Points, in no order, along strands that fork and pass close to each other.
Points whose rows are less than 57.7 apart are linked; no others are. Some points are linked to none.
Z909: 17,-7,-5,36,4,-24,34,26,-40,-32,24,-16,-26,35,6,-21,-10,-44,-63,-34,15,13,-51,18
Z5: 34,-10,-32,-6,1,35,-20,48,-24,15,35,39,16,26,48,5,-4,-25,-6,-33,-1,5,-32,21
Z16: 66,16,10,45,19,5,0,14,-12,20,9,37,13,23,38,-16,-36,-29,15,-1,8,29,-22,35
Z536: 19,12,69,27,-12,-9,-1,-14,20,5,-49,-11,21,-8,-40,-11,20,14,28,52,54,24,10,-14
Z489: -21,4,-6,20,29,-52,11,-29,21,-49,21,-2,-34,-1,-32,-14,-30,-39,-73,-12,15,5,-24,-2
Z245: -5,15,-15,-32,3,21,9,-31,-19,37,9,-58,-16,37,42,-11,-27,-20,34,-36,-63,-25,5,-6
Z475: 4,19,15,-6,0,-2,-12,-24,-4,40,-8,-51,5,20,2,-8,-19,8,49,-1,-21,-7,15,-11
Z615: 37,2,-8,23,26,12,46,-12,-24,12,25,-8,-11,39,29,-31,-47,-53,6,-32,-4,23,-27,20
Z267: 27,-18,-41,-25,9,37,-20,44,-40,20,40,27,9,36,46,7,-6,-38,-13,-52,-15,-1,-29,17
Z175: 39,-3,-20,0,-15,38,-25,60,-23,17,30,37,28,24,56,10,4,-9,-2,-25,3,7,-33,24
Z457: -14,28,-41,-54,5,13,-8,-39,-4,3,9,-40,-35,-24,36,1,8,64,14,-6,-42,-53,45,-17
Z977: -16,-30,-10,4,5,-17,7,40,-46,-6,38,-14,-3,33,3,-3,0,-41,-69,-31,-9,2,-39,6
Z991: 20,-12,9,55,-1,-2,44,-1,5,-16,12,-6,6,8,17,-14,-30,-35,-1,2,18,14,-12,17
Z67: -38,11,-42,-35,21,-21,44,-68,11,-45,10,-23,-21,-10,-6,-1,-24,22,-2,10,-32,-45,47,-29
Z928: -39,-44,-23,-22,-8,-12,-4,65,-34,13,37,11,29,17,-10,18,17,-18,-52,-7,-23,2,-19,-3
Z975: 23,56,27,-15,14,-23,-13,-79,-26,4,-9,-42,-19,-16,-13,8,-9,31,44,-1,-10,-51,62,-35
Z469: 10,0,-11,-22,18,28,41,-23,-29,29,25,-40,-28,44,38,-27,-40,-57,13,-59,-34,-7,-21,-3
Z883: -6,-1,-1,1,18,-27,-4,-8,-20,-19,35,-17,-44,3,-4,-12,-12,-37,-92,-61,-15,-3,-35,-3
Z724: -54,-37,-3,2,-30,17,6,63,2,-9,-8,45,31,-21,-26,18,48,22,-35,19,8,7,-9,-11
Z590: -18,-17,-13,9,-24,4,1,-4,26,-24,-3,11,-3,-36,-4,11,6,3,-15,-10,4,-17,13,-8
Z252: -31,29,-25,-33,22,-16,45,-79,9,-43,14,-25,-18,-7,-2,-11,-25,32,14,22,-40,-46,54,-29
Z364: -23,2,-12,5,21,-39,36,-62,29,-56,14,-9,-21,-16,-29,0,-38,-35,-18,0,11,-9,11,-13
Z401: -27,11,-10,-6,2,-19,31,-63,41,-53,-5,8,-3,-27,-31,-4,-25,2,1,23,2,-14,35,-23
Z78: 30,4,28,-16,8,8,-48,20,-5,50,-15,10,5,1,-7,14,22,18,57,1,21,30,-1,12
Z158: 4,13,15,-41,14,0,10,-34,-41,31,-42,-58,1,-8,-24,19,19,53,71,18,1,-12,49,-28
Z604: -7,48,-12,-41,21,-14,3,-77,7,-20,9,-24,-22,-18,1,-9,-11,51,28,18,-36,-40,57,-26
Z881: -50,-1,-23,-31,-11,5,15,-21,48,-35,-42,48,-7,-52,-46,9,30,46,-32,48,9,8,26,-17
Z487: -33,-12,-41,-30,-19,21,-1,6,-8,11,-7,-28,-12,-9,23,12,13,40,0,-21,-49,-40,18,-12
Z410: 17,29,21,-29,1,-11,-1,-51,-37,14,-28,-55,-7,-20,-24,15,15,52,56,8,1,-31,58,-34
Z554: 24,8,-2,32,7,-29,25,-7,-24,-32,31,-24,-53,15,3,-25,-16,-44,-67,-60,14,4,-45,4
Z582: -4,45,24,-19,-1,-10,-2,-71,33,-32,-22,3,-3,-36,-37,-4,-3,41,19,40,-1,0,47,-26
Z416: -40,-3,-14,-4,30,-53,13,-36,13,-40,16,-15,-33,2,-33,-6,-27,-32,-70,-17,-5,-8,-13,-14
Z105: -10,-21,5,42,-12,-43,-9,43,0,-42,19,29,1,-20,-16,6,15,-24,-79,11,34,3,-21,11
Z982: 31,21,3,-28,26,-1,-33,-31,-25,73,0,-42,-10,39,12,-1,-30,-20,56,-26,-23,-18,15,-9
Z163: -42,-29,-50,-38,-15,14,1,26,-22,16,1,-7,-12,-30,8,22,31,52,-34,-16,-48,-39,27,-16
Z21: 63,12,30,26,-21,12,-31,60,-32,41,7,10,27,30,45,0,13,9,35,-6,18,21,-26,31
Z257: 22,-5,36,-23,11,14,-47,24,-10,42,-33,19,7,-15,-12,30,41,22,62,9,30,42,0,14
Z9: 26,16,44,59,-10,-2,14,-37,23,-14,-3,-12,11,-24,7,-14,-28,-14,4,12,25,-1,16,-5
Z283: 73,9,34,31,7,0,-38,24,-34,58,-6,-5,10,24,22,1,1,-5,46,-13,35,6,-2,17
Z3: 14,1,-5,9,11,-13,36,-48,-4,-24,26,-30,-43,-12,13,-1,-30,-49,-21,-56,8,-12,-13,-3
Z530: 20,53,35,-7,8,-21,-17,-76,-10,-6,-19,-29,-7,-22,-26,9,-7,31,37,10,2,-36,58,-32
Z396: 39,10,4,-5,-1,24,-45,20,-12,47,20,2,4,26,37,-2,-5,-9,36,-26,-11,8,-14,24
Z759: 23,-3,-7,21,15,18,2,16,6,11,19,22,15,28,25,-12,-26,-24,13,-2,-2,18,-19,24
Z292: -40,8,-13,-6,-1,-32,49,-68,33,-64,-2,-7,-1,-21,-32,-3,-25,1,-4,24,-5,-23,39,-26
Z476: -21,-36,-23,-4,-4,4,14,33,-19,-4,23,-7,9,22,3,13,-1,-29,-31,-25,-12,-16,-17,3
Z548: -50,-23,-11,-12,-16,32,0,60,10,2,-13,46,35,-1,-19,12,40,29,-11,21,-3,14,-20,-7
Z279: -25,-5,-38,-29,-15,22,6,-5,-9,14,0,-42,-9,8,34,5,-1,20,9,-25,-55,-39,15,-11
Z675: 44,9,32,73,5,-17,27,12,16,-7,-17,40,30,13,8,-30,-26,-18,14,48,25,36,-14,18
Z965: -32,-25,11,17,-38,18,10,37,34,-30,-26,48,16,-45,-25,13,45,18,-32,24,29,8,-6,-5
Z47: 48,5,51,25,26,-14,-13,-1,9,28,-52,18,17,10,-40,-9,14,3,46,47,70,29,2,-9
Z70: -11,-17,-12,16,-3,17,6,46,22,-5,11,34,29,18,0,-1,4,-8,3,13,10,10,-22,11
Z999: -11,23,12,-32,-20,2,-10,-22,-11,8,-28,-50,-9,-23,-8,7,27,63,43,17,-14,-6,34,-11
Z756: -44,-35,4,8,-37,7,7,51,18,-21,-13,52,23,-42,-30,20,53,19,-44,20,21,6,-4,-9
Z30: -23,-19,13,29,-36,17,14,32,37,-30,-17,36,20,-29,-17,2,32,10,-15,25,28,7,-9,-1
Z362: 37,26,8,-12,25,8,-29,-29,-19,66,11,-32,-8,41,25,-15,-42,-32,41,-28,-20,-7,-1,3
Z381: -2,4,-5,35,25,-51,15,-27,20,-55,20,5,-38,-11,-24,-11,-27,-44,-65,-13,31,10,-26,9
Z500: 24,6,15,23,1,10,-14,43,31,0,-2,64,33,4,8,-15,13,10,18,32,25,41,-31,24
Z947: -15,0,-38,-41,2,30,-18,5,-7,40,10,-22,-4,38,30,0,-10,3,29,-30,-61,-17,-4,2
Z831: 26,0,-4,44,1,-29,41,10,-35,-33,26,-25,-41,28,5,-28,-16,-47,-57,-51,16,14,-51,13
Z371: 9,-12,5,39,-4,7,34,-4,8,-10,15,-17,3,5,21,-12,-26,-33,1,-11,8,3,-10,11
Z508: -38,20,-3,-34,-23,26,-11,-20,28,-27,-54,21,-16,-59,-18,15,51,66,-14,44,7,11,23,3
Z854: 19,-18,-4,58,-5,-21,45,29,-2,-38,9,20,9,17,9,-11,-17,-39,-18,13,30,25,-30,27
Z300: -40,-31,-51,-39,-4,-10,-7,11,-16,6,7,4,-17,-40,-1,22,20,35,-42,-18,-41,-36,31,-17
Z987: -15,9,-16,-47,0,20,-34,18,-2,39,-17,-15,-2,13,-2,7,18,42,50,-1,-34,15,1,9
Z763: 33,24,33,44,18,1,16,-35,-7,29,-1,-37,8,29,15,-24,-49,-31,20,4,9,-2,-2,-6
Z890: -23,11,-20,-9,2,-9,13,-54,41,-40,-3,12,-7,-32,-20,1,-19,10,-1,10,-6,-13,36,-21
Z610: -26,0,1,-6,-21,23,-9,17,18,11,-16,-7,14,5,-3,-1,11,29,24,9,-15,6,-3,2
Z660: 3,8,-14,-29,15,30,18,-27,-20,40,20,-42,-18,44,43,-20,-38,-43,26,-48,-50,-12,-10,-4
Z96: -3,-27,-21,1,16,-8,21,38,-43,-8,35,-9,-7,45,4,-10,-8,-48,-50,-31,-5,8,-43,11
Z87: 79,29,22,40,27,-3,-21,-10,-33,51,-2,1,-5,35,34,-17,-42,-32,22,-14,14,9,-10,21
Z422: -31,-15,1,10,-26,25,3,23,27,-5,-8,5,19,-4,-4,1,12,17,8,8,-3,3,-6,-1
Z742: -41,-43,-29,-36,-12,-10,-2,39,-47,15,29,-17,-2,9,2,20,18,-12,-53,-31,-55,-22,-5,-8
Z124: 5,47,0,-31,1,-10,-11,-64,-6,-4,-1,-37,-19,-30,8,3,-5,44,32,2,-27,-36,52,-21
Z968: -25,7,37,-23,-20,7,-9,0,7,9,-56,-18,8,-16,-29,11,44,40,42,49,13,35,8,6
Z620: -11,-33,-7,36,-16,-11,18,34,0,-30,16,12,7,1,0,4,4,-26,-36,0,26,-4,-18,12
Z142: 12,-4,-4,16,3,20,-6,45,24,1,11,53,28,16,12,-8,3,-2,13,19,13,27,-24,18
Z882: 35,4,-6,9,-17,38,-33,69,-11,13,20,46,35,14,43,10,16,9,7,-11,14,16,-35,22
Z843: 18,9,34,48,-3,0,11,-8,20,7,-3,-12,21,11,7,-23,-25,-10,23,23,15,15,1,4
Z46: 27,14,19,31,19,9,15,-24,-3,29,9,-25,7,30,23,-24,-44,-32,23,-4,-6,5,-10,8
Z263: 71,20,22,21,17,2,-40,2,-32,63,2,-11,-2,29,31,-5,-19,-21,37,-22,18,1,-1,18
Z58: 12,-2,17,38,-12,-12,16,-25,54,-47,-4,34,0,-49,-15,-7,-9,-17,-12,22,43,9,16,-1
Z973: -31,-38,0,17,-24,-22,-6,46,3,-24,10,34,13,-32,-25,20,30,-3,-57,5,17,-5,-4,-6
Z686: -6,4,-34,-45,11,29,-15,-9,-14,47,11,-33,-14,42,37,-7,-18,-13,37,-38,-65,-19,-1,1
Z230: -2,-11,-24,-20,-5,42,-38,67,1,19,18,57,32,11,17,20,21,17,-3,-12,-1,12,-31,6
Z547: -10,-29,-32,-8,11,17,10,31,-14,6,29,9,9,36,14,0,-10,-37,-12,-23,-14,-4,-25,11
Z621: 56,9,43,20,19,-10,-34,15,1,42,-25,20,11,9,-12,-3,9,5,47,19,48,29,0,10
Z970: 14,33,45,-16,-16,-7,-11,-52,-7,-9,-47,-21,-6,-45,-35,16,26,48,31,32,24,2,47,-23
Z794: -21,45,-12,-35,22,-13,28,-81,10,-33,12,-25,-18,-12,-7,-15,-19,47,25,29,-38,-41,59,-30
Z597: 7,-3,-18,-23,-13,48,-49,60,-11,28,18,41,25,16,30,19,21,15,10,-28,-12,4,-29,13
Z354: -24,-41,-43,-48,12,13,-7,46,-46,28,36,3,12,37,9,15,2,-33,-35,-36,-48,-11,-17,-4
Z650: 61,8,35,19,27,-7,-32,5,-7,51,-34,11,10,12,-16,7,3,1,54,10,57,13,8,-5
Z136: -35,9,28,-28,-30,16,-8,-3,5,-6,-61,-19,-3,-32,-21,15,57,57,26,53,11,28,12,10
Z677: -11,3,-3,5,-15,-1,0,-35,40,-33,-7,15,-5,-43,-8,7,-8,7,-3,2,4,-11,27,-10
Z518: -41,-24,-42,-24,-18,24,2,25,-8,11,-6,-13,-1,-5,9,14,22,40,-9,-15,-47,-29,10,-11
Z107: -28,-15,-6,-10,13,-37,-21,-3,-16,-16,29,-3,-29,-14,-13,9,-3,-24,-89,-36,-26,-10,-16,-1
Z394: 5,20,38,-36,-7,1,1,-44,-21,-2,-54,-37,-8,-44,-31,26,42,57,40,43,21,2,50,-13
Z466: 6,-19,-28,-7,3,26,-17,64,0,9,23,60,33,19,12,13,7,-4,-12,0,7,12,-31,10
Z447: 24,5,8,26,18,12,37,-21,-10,18,17,-24,-4,29,28,-23,-47,-46,11,-19,-8,7,-16,11
Z953: 4,-13,-14,-15,11,14,49,-16,-30,5,26,-45,-35,34,27,-17,-24,-57,-9,-69,-20,-14,-25,-4
Z769: 17,-4,42,60,-26,-1,25,17,42,-27,-21,31,28,-18,-5,-28,8,1,3,50,41,26,-8,8
Z338: -5,6,14,15,-16,-3,11,-36,67,-47,-17,42,2,-50,-33,-5,1,1,-12,32,32,11,22,-11
Z809: 59,18,49,49,24,-25,-11,4,15,24,-47,25,18,21,-26,-24,-2,-3,37,48,63,27,0,-2
Z522: 44,7,5,38,20,5,11,5,-3,18,16,24,12,28,29,-20,-37,-33,14,2,2,27,-20,28
Z138: 0,28,-9,-21,-10,6,2,-53,-9,3,5,-48,-18,-15,39,3,-17,14,21,-29,-44,-40,31,-18
Z286: 7,7,47,-2,3,-2,-17,1,14,26,-38,-4,16,6,-34,-4,19,17,50,35,28,36,3,-2
Z407: 10,-2,43,-20,7,9,-38,21,7,30,-36,28,9,-9,-22,14,41,20,50,35,34,52,-10,22
Z960: 43,12,46,28,12,-8,-25,22,18,25,-20,38,21,5,-10,-18,10,10,33,39,39,41,-10,16
Z632: 31,0,35,75,-13,-13,36,17,31,-24,-16,32,27,-5,2,-30,-13,-14,6,47,31,33,-13,18
Z600: -17,-14,-4,1,10,-30,-10,6,-27,-18,33,-14,-32,-4,-4,3,-3,-33,-89,-45,-17,-10,-28,2
Z944: -9,7,-10,-7,-15,14,9,-31,0,4,5,-40,-9,-2,30,2,-20,-4,16,-29,-36,-31,15,-11
Z326: -25,-30,-35,-14,-12,1,9,3,-19,-5,10,-21,-18,-9,13,20,3,-15,-30,-45,-32,-36,5,-11
Z546: -20,-1,-51,-40,13,-9,10,-40,7,-18,4,-10,-28,-24,12,13,-12,16,-14,-21,-35,-40,32,-19
Z750: -22,-1,-41,-41,-9,24,9,-12,-19,24,1,-53,-18,21,44,0,-7,9,17,-33,-65,-44,16,-9
Z905: -3,-17,-7,27,-6,-16,12,-9,10,-37,18,0,-18,-23,-2,9,-11,-35,-34,-21,21,-10,-5,7
Z143: -15,-37,-42,-32,11,18,-12,55,-25,23,36,28,25,32,8,19,3,-22,-25,-25,-24,-3,-22,1
Z34: -35,-26,3,-12,-12,-25,-21,39,-43,-4,47,-11,-2,-4,2,12,12,-19,-87,-28,-39,-1,-22,1
Z256: -31,-24,-22,-1,-22,1,-2,8,19,-23,-8,24,-4,-39,-16,20,16,12,-28,-6,1,-17,15,-10
Z304: -12,-22,-6,25,-17,16,16,32,21,-10,6,16,19,9,1,-1,4,-8,-1,10,9,4,-12,8
Z711: 15,-3,-24,-28,-10,46,-51,45,-16,34,23,22,12,24,40,12,13,6,17,-37,-24,-4,-23,17
Z76: -30,-11,-15,-7,21,-48,-7,-20,4,-28,19,-2,-33,-13,-27,4,-18,-30,-76,-23,-10,-11,-12,-4
Z943: 12,-17,-20,4,10,19,5,29,2,9,27,26,15,31,21,-4,-16,-30,5,-11,-6,9,-25,22
Z178: -8,2,48,5,-8,12,-11,26,32,2,-38,35,23,-4,-24,-9,42,21,24,61,33,49,-26,18
Z689: -26,12,0,-36,-17,12,-11,-1,-4,17,-31,-41,-5,-4,-9,6,30,57,44,21,-18,10,16,-2
Z717: 13,16,-7,-40,13,-3,-29,-19,-18,65,-1,-48,-5,33,11,0,-17,5,63,-16,-39,-10,17,-8
Z227: -34,-9,26,10,-25,30,0,36,38,-12,-32,36,28,-12,-15,-5,43,27,5,40,20,29,-22,9
Z595: 13,-20,1,65,-13,-39,32,43,-4,-53,4,25,6,1,-2,-4,1,-35,-43,16,44,17,-32,23
Z602: -5,-24,-7,35,-10,-13,17,15,-1,-32,19,-2,-10,-8,1,8,-4,-36,-39,-20,22,-7,-13,12
Z910: -37,-43,-25,-9,-14,2,4,49,-18,5,17,11,19,10,-9,19,17,-9,-34,-11,-16,-12,-10,-6
Z459: -3,35,23,-2,-4,-7,2,-66,46,-34,-17,12,4,-40,-30,-8,-16,20,14,31,4,-2,41,-22
Z954: 10,7,-4,-4,14,22,-6,-15,-1,39,17,-21,1,35,26,-16,-31,-29,30,-20,-32,-2,-11,11
Z989: -9,5,36,-14,-7,0,-15,-1,9,23,-38,-18,13,-1,-31,4,21,32,50,33,11,31,7,0
Z616: 2,-15,-7,34,0,-27,22,34,-33,-32,27,-7,-11,26,3,-7,-4,-41,-64,-22,17,11,-46,16
Z369: 4,6,20,6,-1,12,-20,22,30,18,-8,16,19,14,-6,-12,8,15,34,23,8,31,-12,16
Z176: 0,3,46,-12,2,7,-27,22,25,20,-37,30,18,-6,-25,-1,42,20,41,47,33,51,-16,19
Z659: -27,-35,-10,16,-28,0,6,34,12,-24,4,25,10,-27,-16,19,23,0,-37,-2,13,-13,0,-4
Z667: 30,12,16,-5,5,10,-47,18,1,44,8,9,9,13,13,5,3,5,44,-8,3,19,-9,16
Z933: 22,-23,-40,-26,24,23,-4,34,-41,16,40,19,-2,46,31,1,-11,-51,-22,-48,-12,2,-34,12
Z94: -24,19,-46,-56,11,12,-5,-39,11,-10,3,-14,-29,-32,13,0,11,71,-1,7,-31,-40,46,-22
Z417: 51,21,46,58,19,-23,-7,0,14,20,-33,12,22,23,-14,-30,-16,-8,27,46,44,26,-1,3
Z513: 7,5,-2,19,14,-27,11,-8,-21,-25,32,-17,-54,9,0,-21,-14,-41,-83,-65,3,-3,-44,-3
Z440: -1,-10,-20,-12,11,26,16,-3,-10,24,23,-17,-1,39,29,-11,-29,-36,14,-34,-32,-5,-15,12
Z40: -40,27,-25,-56,6,15,1,-41,28,-27,-27,8,-23,-44,-22,0,29,81,-7,50,-6,-5,37,-11
Z195: 0,12,23,-46,2,10,11,-32,-38,14,-51,-53,-3,-29,-27,26,39,63,57,38,12,1,55,-16
Z368: 60,21,16,7,24,8,-38,-14,-27,66,9,-20,-7,34,33,-10,-29,-32,38,-28,-1,-4,-4,14
Z841: 52,14,31,22,33,-11,-14,-15,-1,40,-41,-3,14,27,-34,-5,-13,-10,59,18,63,5,17,-19
Z940: 23,53,42,-10,12,-24,-10,-83,-2,-18,-28,-12,-9,-24,-52,7,1,35,34,32,14,-23,61,-34
Z491: -3,13,19,-12,-3,-3,-16,-11,4,35,-16,-34,11,14,-10,-3,-2,20,54,10,-10,6,15,-6
Z915: 31,27,47,43,10,-16,-2,-33,-6,19,-25,-40,15,22,-19,-15,-24,-9,36,19,38,-15,21,-24
Z335: -6,21,-35,-37,6,12,9,-52,-11,-2,11,-44,-36,-13,47,9,-14,17,10,-35,-52,-51,33,-19
Z874: 31,10,13,7,-17,29,-40,72,-1,14,4,52,31,6,33,7,33,24,20,4,26,31,-40,25
Z12: 19,8,34,-8,-12,24,-48,59,0,16,-11,47,25,-9,14,12,48,28,33,15,37,42,-38,29
Z612: -24,-32,-39,-28,5,21,12,20,-25,15,20,-17,-3,37,19,5,-7,-30,-14,-40,-43,-23,-12,-1
Z301: 22,0,-1,45,17,-38,25,-34,19,-51,21,4,-34,-23,-8,-4,-30,-46,-37,-11,40,9,-13,13
Z313: -34,-33,-22,-12,-12,-30,-18,21,-16,-9,19,8,-12,-27,-15,25,15,-4,-64,-21,-23,-20,8,-5
Z219: -43,-35,-15,-12,-23,-27,-18,37,-15,-4,22,19,2,-37,-20,27,29,5,-65,-8,-16,-9,8,-8
Z897: -21,-18,-6,23,4,-43,-9,3,26,-44,10,28,-18,-27,-35,6,0,-26,-66,6,28,-1,-5,4
Z758: 31,-17,-37,-10,24,9,7,37,-43,1,37,23,-4,46,24,-6,-15,-53,-28,-38,-1,17,-43,20
Z893: 82,26,20,55,18,2,-10,1,-33,35,1,23,2,29,44,-18,-44,-31,14,-16,9,22,-20,34
Z449: -6,2,27,26,-32,13,4,-8,35,-16,-14,0,11,-25,-4,-7,6,12,10,14,11,4,10,-4
Z45: 23,-1,13,47,5,-20,30,-38,25,-44,14,3,-14,-35,2,-5,-33,-40,-16,-5,34,4,5,7
Z783: 37,18,32,54,17,-6,7,-6,12,20,-6,1,17,24,11,-25,-37,-20,20,26,19,18,-4,9
Z904: 3,53,34,-26,11,-21,2,-82,17,-29,-25,-2,-8,-27,-51,0,3,50,26,51,1,-8,57,-27
Z128: -8,-22,-11,18,-10,13,25,3,6,-4,14,-18,3,10,16,-3,-17,-26,0,-17,-11,-11,-7,8
Z20: -32,-44,-25,-31,-3,-4,2,39,-47,12,29,-18,2,29,3,14,8,-30,-48,-36,-42,-17,-16,-4
Z177: -2,-21,4,54,-15,-38,13,48,-9,-46,14,24,7,-3,-8,3,9,-29,-67,15,40,11,-32,16
Z485: 27,6,-12,-24,-6,36,-50,22,-15,44,23,0,2,29,43,5,2,-4,32,-40,-28,-3,-17,20
Z631: 32,-10,-24,15,22,5,41,14,-30,0,28,2,-13,46,22,-20,-32,-56,-9,-32,3,27,-40,26
Z501: -43,-33,-2,-15,-26,-33,-26,47,-31,-3,41,8,9,-22,-10,23,23,-5,-82,-12,-30,-2,-13,1
Z723: -20,-21,3,5,-2,-22,-7,31,-43,-11,41,-17,-12,10,2,0,2,-32,-87,-38,-16,-3,-36,4
Z69: -17,-2,-17,3,23,-38,24,-51,21,-48,18,-7,-31,-15,-21,1,-33,-40,-30,-19,11,-7,1,-3
Z706: -13,7,14,-2,-13,11,-9,0,16,18,-14,-23,15,11,-4,-7,1,19,41,11,-13,8,3,0
Z673: -29,-32,-29,-9,-20,4,4,13,-7,-8,6,-5,-4,-14,3,22,8,-4,-30,-29,-24,-30,8,-9
Z599: -20,-15,-44,-24,1,-5,7,-23,-5,-14,9,-13,-26,-24,14,19,-7,-3,-23,-39,-33,-41,20,-13
Z276: -47,19,-21,-38,-4,8,19,-39,44,-41,-36,25,-11,-43,-39,1,24,68,-13,57,1,6,36,-15
Z348: -25,-39,-34,-35,2,7,-17,71,-27,24,35,40,37,18,-6,24,15,-6,-35,-7,-20,11,-22,-6
Z194: -21,-16,-43,-35,1,33,-11,20,-7,29,10,-5,5,33,19,5,-3,2,12,-23,-56,-17,-8,2
Z666: -42,1,-61,-61,23,5,11,-29,12,-11,3,-2,-26,-33,-1,1,11,68,-20,14,-30,-41,45,-25
Z376: 52,16,26,63,16,-14,7,10,12,13,-14,37,23,20,14,-28,-32,-17,17,36,22,33,-16,22
Z456: -6,-15,18,40,-33,6,18,13,45,-37,-11,30,13,-36,-8,-6,18,1,-12,22,36,7,2,3
Z68: -37,-31,-40,-30,-3,-24,-14,7,-12,-3,9,13,-18,-36,-13,27,16,16,-53,-19,-32,-27,20,-14
Z887: -42,-10,9,-11,-14,36,-8,50,27,-3,-30,48,31,-3,-19,7,50,30,6,38,10,30,-29,7
Z236: 2,30,24,-21,-16,-7,-11,-38,-12,7,-24,-52,-5,-25,-14,8,14,49,45,10,-4,-13,43,-22
Z834: 7,14,12,1,4,8,-5,-24,0,37,5,-41,9,28,15,-13,-32,-14,39,-9,-24,-9,2,-4
Z767: 12,-19,-28,6,20,-4,28,34,-34,-7,33,4,-4,49,12,-10,-17,-49,-29,-28,3,13,-40,18
Z716: 9,17,66,14,-23,-5,-5,-24,18,0,-48,-20,12,-24,-35,0,22,23,28,40,38,17,17,-16
Z264: -26,-32,7,29,-23,-32,-5,55,-4,-31,20,35,15,-24,-22,11,27,-12,-72,15,27,2,-16,4
Z262: 25,6,57,18,13,-9,-11,1,15,25,-45,7,21,6,-38,-11,13,9,41,49,50,34,3,-5
Z112: -37,8,-5,-23,-22,22,-3,-15,40,-30,-49,41,-10,-59,-29,16,42,52,-24,39,8,11,17,-4
Z482: -34,3,-53,-41,23,-22,27,-51,9,-31,10,-15,-29,-17,1,7,-20,13,-13,-6,-37,-42,38,-25
Z90: 13,-2,11,43,-6,-15,18,-29,39,-45,5,15,-3,-41,-4,-4,-20,-29,-14,6,35,2,15,2
Z277: 3,-13,30,52,-32,5,25,33,45,-35,-20,42,27,-24,-9,-18,24,2,-6,46,44,25,-13,8
Z365: 28,-7,1,55,9,-7,40,16,4,-15,6,22,13,21,17,-18,-30,-38,1,13,17,29,-21,28
Z886: -4,-26,-11,35,-4,-21,23,46,-19,-29,22,8,7,25,1,1,-1,-37,-47,-3,22,8,-36,20
Z427: 4,13,-20,-46,6,11,-39,-3,-9,55,-2,-28,-10,26,15,3,0,17,56,-19,-44,-2,6,6
Z668: -23,-20,-21,5,-22,18,10,8,6,-7,4,-14,5,-4,11,10,-3,-5,-5,-20,-20,-21,4,-5
Z861: -5,-7,-14,14,8,-21,13,-34,20,-39,16,-1,-24,-25,-9,6,-24,-38,-31,-22,17,-12,2,1
Z290: -11,8,-31,-53,4,22,-44,19,-6,47,-5,-14,-10,22,11,5,18,37,51,-13,-47,1,-2,10
Z52: 39,30,40,50,25,-10,7,-34,-9,27,-14,-40,13,32,1,-22,-47,-26,26,17,29,-8,3,-12
Z345: -15,-7,-28,-15,-14,10,9,-30,-1,-9,5,-26,-19,-17,27,14,-10,-3,-2,-35,-32,-38,19,-10
Z412: -10,22,-49,-52,14,6,7,-51,-3,-5,15,-35,-36,-22,43,6,-10,34,3,-19,-53,-56,41,-24
Z258: 8,25,54,-2,-21,-6,-8,-37,6,-5,-47,-25,5,-32,-35,7,22,39,30,32,27,10,33,-21
Z294: -42,13,15,-25,-34,24,-14,-1,15,-17,-57,0,-7,-45,-12,17,60,63,3,46,6,16,10,9
Z312: -17,-2,45,14,-28,17,4,21,39,-12,-37,29,25,-14,-20,-11,41,22,15,54,31,38,-22,11
Z443: -49,-2,-29,-13,4,-46,51,-58,11,-64,4,-24,-18,-14,-27,5,-22,3,-25,13,-10,-35,33,-30
Z591: 12,-14,-16,6,12,3,51,1,-37,-4,31,-34,-32,40,16,-26,-20,-59,-19,-58,-6,-1,-37,7
Z771: 41,23,41,36,21,-17,-3,-28,-4,24,-39,-31,16,30,-35,-8,-17,-12,51,25,58,-11,19,-27
Z623: 3,7,30,-8,-2,24,-40,50,19,9,-19,62,25,-7,0,7,47,25,26,32,33,49,-38,27
Z363: -26,9,1,16,18,-43,50,-67,34,-69,13,-13,-10,-14,-36,-7,-41,-36,-16,13,22,-7,15,-14
Z709: 46,15,39,27,1,-4,-28,39,22,12,-17,59,25,1,4,-15,19,14,29,39,40,48,-24,26
Z349: -15,-29,-28,-6,3,17,-4,54,1,8,23,40,30,22,0,10,7,-11,-12,-1,-5,4,-24,5
Z511: 18,47,14,-21,2,-16,-10,-63,-29,13,-5,-60,-17,-14,8,7,-10,33,43,-5,-24,-50,54,-30
Z839: -47,14,-42,-58,14,10,15,-35,25,-26,-9,0,-20,-34,-14,-4,15,80,-13,35,-18,-26,45,-23
Z575: -36,-18,-42,-32,-10,31,-6,30,-3,22,-1,-7,11,21,10,9,10,23,9,-12,-48,-14,-3,-4
Z545: -16,6,2,-41,0,9,-25,5,-2,33,-26,-24,0,8,-17,8,21,42,56,15,-17,23,7,5
Z65: -4,26,31,5,-13,-6,5,-57,62,-39,-23,30,4,-46,-36,-8,-6,17,4,41,18,10,31,-19
Z679: 64,14,29,26,-2,6,-40,32,-19,45,5,12,14,16,28,1,4,1,35,-5,24,19,-12,26

A fork is a point with three links. Follow the links from the first point to the second and name the forks in between, in order.
Z219; Z447 -> Z723 > Z767
Z763; Z600 -> Z767 > Z723
Z475; Z621 -> Z70
Z128; Z412 -> Z599

A fork is a point with three links, a tip a point with one. Leave the first point through the second and follow the links. Name the first fork or tip that comes.
Z276; Z40 -> Z599
Z960; Z709 -> Z70
Z886; Z616 -> Z600
Z689; Z999 -> Z262
Z264; Z973 -> Z443
Z965; Z30 -> Z843

Name the points in between on the shortest way along the links from the first point to the second, in order.
Z711; Z78 -> Z485 > Z396 > Z667
Z632; Z756 -> Z769 > Z277 > Z456 > Z30 > Z965
Z128; Z595 -> Z371 > Z991 > Z365 > Z854
Z96; Z107 -> Z977 > Z723 > Z600
